Each row is a point on a landscape with many valleys, with its height.
From any point a ball rolls to the lowest of the 2 points nearest to it. It stops when none of these is lower. Distance is the straight distance between rows; heights are no part of it.
Z579: [-24  11  18 -15 -23 -24  19  -2  24  -1 -34  27  -9   3 -12 -39   2 -30
 -15 -13]  height 27.5
Z838: [ 11  25  -3  20  29  18   8   6  -2 -36  -5   1 -15  -8  -1  19  10   9
  -6 -12]  height 15.4
Z267: [ -8 -20  13  -1 -11  38   3 -15   4   2  -9  15  11   4   5 -28  -7  10
  15  19]  height 35.2
Z181: [ 11  18 -20 -26  22  -1 -21  21   1  -1 -10 -29  -8 -14 -13   0   7  22
 -17  34]  height 25.1
Z726: [-15   2  32  19 -13 -27  15   2   9 -15  -7  12 -13  -2   6  19  -7  15
 -20 -47]  height 20.4
Z280: [ 19  -3   4 -11 -32  -4   2  12 -24 -11 -14  -5   6 -24   3   7 -13  16
 -18  -4]  height 28.4
Z713: [ 11  -6 -12   3  -9  19   2  10 -25  10  29 -24   5   1 -14  -4 -13  11
  48  21]  height 15.6
Z525: [  5   0  -4 -27  -9   7  12  21  -7   0  14  28  10  -5 -13 -33 -12 -13
  27  15]  height 27.4
Z90: [ 23   7 -20  13  -4 -14  20   6 -23   7  32   4  15  -4   8  11  -2 -19
  26  -6]  height 44.6
Z801: [ -9   9 -31 -13 -14   5  11  -7 -10 -19  20 -21  -4   2   7 -17   5 -11
  20  17]  height 56.8
Z436: [ -4 -25  -6  -1  -8 -12  -9 -14  13   9   3 -17  10  19  28  10  17 -14
 -23  -9]  height 67.2
Z411: [-13  -5 -10 -23  -1   1 -42   5 -41  -6  17 -17  -2  -9 -38  24   4  -1
 -13 -10]  height 37.8
Z833: [ 10  -7   6  17   2  16  -9 -11 -16   4 -21  17  -1  11  -3 -10 -17 -16
  -4 -16]  height 30.7
Z970: [ -4 -11 -15 -16  -5  -6  -2  31  18  -3   5   3  29  -5  18   2  11 -35
  -3  21]  height 58.9
Z53: [ -8  -1   2  11  -3   9   9 -29   3  22 -16  20  -3  15  -2 -18 -11  -9
  13  -7]  height 33.5
Z242: [  3  -7  -1  17  21  40 -20 -17   4 -20 -11 -20 -15  28  10 -21  -7  -9
  -5  10]  height 43.8
Z645: [ 34  -2  21  -5   3 -16   8  37  16   0  -8   8   1  -7  20 -17  -5  26
 -19   9]  height 17.1
Z194: [ 17   4   8 -14 -18 -13 -24  13 -33  -4  -7   0 -13  -5 -15 -15 -32   3
 -25 -11]  height 20.9
Z724: [ 11  -3   3  11   2 -15 -28 -24 -39  13  38 -10  -1   7 -11  -5 -21  13
 -12  -1]  height 11.0
Z46: [-21  -7   7  -7   5 -13  -4  -6  12  50  -1   5  -1  -4 -20  19   7  23
  26   2]  height 34.2
Z709: [ -1   7 -12 -29 -15  10   8  20 -17   5  14   5  -2  -9 -37 -14 -16   0
  49  16]  height 21.1
Z39: [ -3  10   6 -16   1  -8  13  16  25  -8 -27  10  -1 -13   9  -9  10  14
 -13   6]  height 6.4
Z660: [  9   6  -1   4   1  37  13   3  -1 -42  -3   1  21 -32   9  11   0  26
 -19  30]  height 43.9
Z615: [  1  -4  12   8  30  -2   1  -4  29  13  -1 -10 -11   9  17  -4  13  31
   5  12]  height 37.2
Z532: [  7  16 -13 -30  17 -11 -13  23   1  -4 -21   7  -3 -17  -2   5  15   1
 -29   6]  height 18.9
Z261: [-32  10 -24 -28 -15 -27  19  17  18   8 -18  -2  -8  24 -10   2  25 -39
  17 -22]  height 62.9
Z664: [-22   2  -9   3  -6   0 -15  -7 -17 -23  25  12  24 -30 -13  30  -2 -12
 -18   3]  height 51.6
Z381: [  1  24  -7  -6  28 -21  -3  15  -4 -16  30  20 -12   5  -8 -20  -8   0
  -3  -3]  height 25.7
Z73: [  0 -25   9  -8   5  18  -2   3  21  15 -10  -9   7  15  21 -20  11  14
  12  21]  height 36.2
Z127: [ 43   4  12  10   8 -11  14   3   1   5  -3  25   6  -2  24  -7  -5   4
 -20  -7]  height 22.8
Z891: [-15  -6  -8 -12  -5   2   3 -18  -4  20  14 -15   1 -17 -10  23  16  34
  17  10]  height 36.9
Z969: [-21 -19  36  10  14  12  -7   3  23  -8  -7  -9 -25  34   9  -9  14  12
   2 -25]  height 44.7
Z449: [ 20  -5 -13   4  10  20   5 -21 -19  -6  31  -1  24 -17  10  11  17  16
  -7  22]  height 42.8
Z710: [  7 -13  -9  -5  24   7 -32   8 -20   7   6 -15   6   2  -5  23  19   3
 -18  -2]  height 31.9
Z672: [  5  -7  15   9 -12  -6  24 -24  25   6 -26  -9 -16  22  30   2  16   5
  -9 -28]  height 37.4
Z185: [  8  -2 -14 -15  18   2 -25  -9  -7   7  -6 -40 -12   5   0  10  17  25
 -20   7]  height 27.8
Z341: [  0 -14 -10  -7   2  -2 -14  -1  -9  57  -1  14  13   5 -29  28  -2 -12
  33  -8]  height 29.1
Z748: [ -8 -12  -1 -28 -20  -3 -31   1 -30  -5   0  10  -9  13 -20 -28 -22 -21
 -14 -14]  height 14.0
Z488: [-27   0  17  -7   0 -20   1  19  30  29 -14  16  -7  -1 -17  10   7  -2
  13  -6]  height 38.2
Z359: [ -7 -26 -16  -9  -9  -8  -9  14  -7  24 -11 -18  11  25  12  34  23 -22
  -4 -27]  height 70.8
Z176: [-21  11 -10   3   6  35  -9  -4 -19 -36  15   6  18 -36 -17  16   0   6
  -5  24]  height 47.6
Z60: [-18  28   6  -7  15 -10  -4  16  11  -9   5  28 -11 -12 -32 -17 -19  -9
  11  11]  height 30.1
Z762: [  9  16 -12  -2 -22   1  -2 -18 -32  -7  26 -26   6 -31 -21  -1 -19  30
   3  30]  height 16.1
Z385: [-17  17 -25 -12   7  -6   6  16  17   2 -25 -15 -20  15  -6  -1  17 -33
  14  -7]  height 60.6
Z97: [  5   1  17  14 -20   5  23 -10  36   0 -36 -19 -18   9  18 -22  -3   9
   6   6]  height 35.6
Z158: [-17  -9  11  -8  13  22 -19   5   4 -20  -7  -1 -18  30  -1 -33   2  -8
  -2 -10]  height 45.1
Z202: [ -8 -11  33   8 -10 -18  22  -3  29   4  -9  24  -4  20  15 -36   5 -12
  -5 -15]  height 33.1
Z217: [  7 -11 -18  -6   3  -9 -12   5 -24  38  34 -14  10   3 -22  22   4  -5
  44   6]  height 21.6
Z654: [  2  -1   5  21   0  -9   7  13  -5  12  26  14   6   1  -2   7 -14 -13
  33  -5]  height 39.5
Z471: [-14  -1 -29 -19 -23  -4  -5 -19 -12  22   1 -43   5 -14 -10  20   8   4
  13  18]  height 39.6
Z338: [  2  -6   2  12  37   1   0 -11   5  23  21   6  -1  12   9  13  21  22
  11  -5]  height 38.4
Z846: [  2 -17  -8 -16 -18 -20  -8  28 -18  31   3  -7   5  28  -7  24   6 -24
  19 -36]  height 74.3
Z649: [ 19  -8  -6  16  28  41  -5 -31  17 -14 -22 -21 -10  15  19   5  10   1
 -10  13]  height 42.6
Z23: [-16  11  20  18  -7 -18  10  -4   2  -1 -24  24 -17  21  -8   0  -6 -17
 -15 -46]  height 29.2
Z611: [ 16  -4  31  19   3   6  18 -15  30 -12  -8  10 -12  18  22 -37 -13  14
  -8   3]  height 34.9
Z829: [-22   6  13 -14 -17   7  14  -2  18 -16 -38  31   1 -10  -1 -21   1 -14
 -16  -1]  height 19.5
Z954: [ -1   9 -15 -35  -2   5  11  -4 -14  -5  10  40  20 -18   0 -22   7   0
  -3  11]  height 35.1
Z353: [  6  10  21  21  -2 -33  16   9  18   9 -17  13 -19  26   0 -22  -8 -27
  -7 -29]  height 33.4
Z443: [ 24   1   2  12  24   8   8 -17  24 -12 -18 -12 -16  28  31   2  18  -4
 -20 -20]  height 40.1
Z44: [  1   2  20  25 -21 -21  15  -2  -5  -5   6   4  -2 -24   4  34  -9  23
  -5 -24]  height 6.1
Z723: [  1  16   1  24  -9  10  22 -13  12 -23 -30   3  -7 -18   7  18  -3  -4
  -7 -11]  height 25.2
Z944: [  7  -9 -22  31 -15 -12   3 -17   1  20  10 -28  23  -8  15  33  -4 -23
   5  10]  height 47.7
Z37: [ 18   5   1  -2  16  27  25  -9   5 -25  12  20  15 -15  23  -9  12  32
  -5  19]  height 45.7
Z911: [-19 -10 -20   6 -26 -14  -4 -29   6  31   8 -19  21  -9  -5  24  -7 -22
  11  15]  height 43.5
Z609: [ 39  -7  11  21  11  14  -9   3 -25  -3   7  12   5   7   6 -10 -18   9
 -14  -5]  height 27.0
Z608: [ 11 -24  -3   7  -2 -14 -12  14  15  -1   5   5  32   1  31  15   3 -36
 -25   3]  height 63.7
Z479: [ -1 -23  -9   5  19  19   1 -20  -5  14  35  -3  18  14  20   6  28   7
  16  10]  height 40.2
Z553: [ 10   8  -1  21   1  10  -6 -41 -15   0  13 -17  -4  -6  -8  -7 -26  23
  -7  16]  height 13.7
Z534: [ 17   8  20   8 -12  -5   7   4 -10 -13  -1   7   3 -35   6  23  -9  40
 -22  -6]  height 18.0
Z343: [-16 -16   0 -18  -5   4 -37 -26 -31  14  21  11   6   2 -22 -17 -20  -1
 -11  -3]  height 5.6
Z461: [ 17  34 -19   7  26   0   4 -12  -8 -23   2   3 -16  -3   2  -5  -3   0
 -17   4]  height 21.0
Z974: [  9  -4 -31  -9  -4   4   2  11 -19 -14  19  -3  20   0  17   4   9 -35
   9   0]  height 52.2
Z808: [-14  28 -26  -2  -5   4  12   8  -2 -22  -3 -22 -21  -4  -9   0   0 -14
  29   5]  height 58.4
Z419: [-25  14  10  26   4  -1  -3   9   5 -18  16   9  -4 -14 -16  11 -26  -3
  17   8]  height 34.7
Z111: [  9  11 -15  15 -14  15  17   1   4 -35 -15 -11  16 -31  16  27   1  -9
 -13  14]  height 36.0
Z761: [-15  -1  40   3   6  -6  -8  29  15  -4 -15  -6 -30  11 -16 -17  -7  21
   5  -9]  height 43.6
Z550: [-18  -1  44   5   5 -35  -1  37  46  15 -12   8 -13   5 -12 -13  -3   4
   0   1]  height 41.7

Two balls start at each pair of points below. Name the first point that both come to, or write never.
Z73 / Z710: Z39
Z436 / Z801: Z974
Z37 / Z176: never

For each start below, name the point where the ball stops.
Z359: Z838
Z385: Z838
Z944: Z46
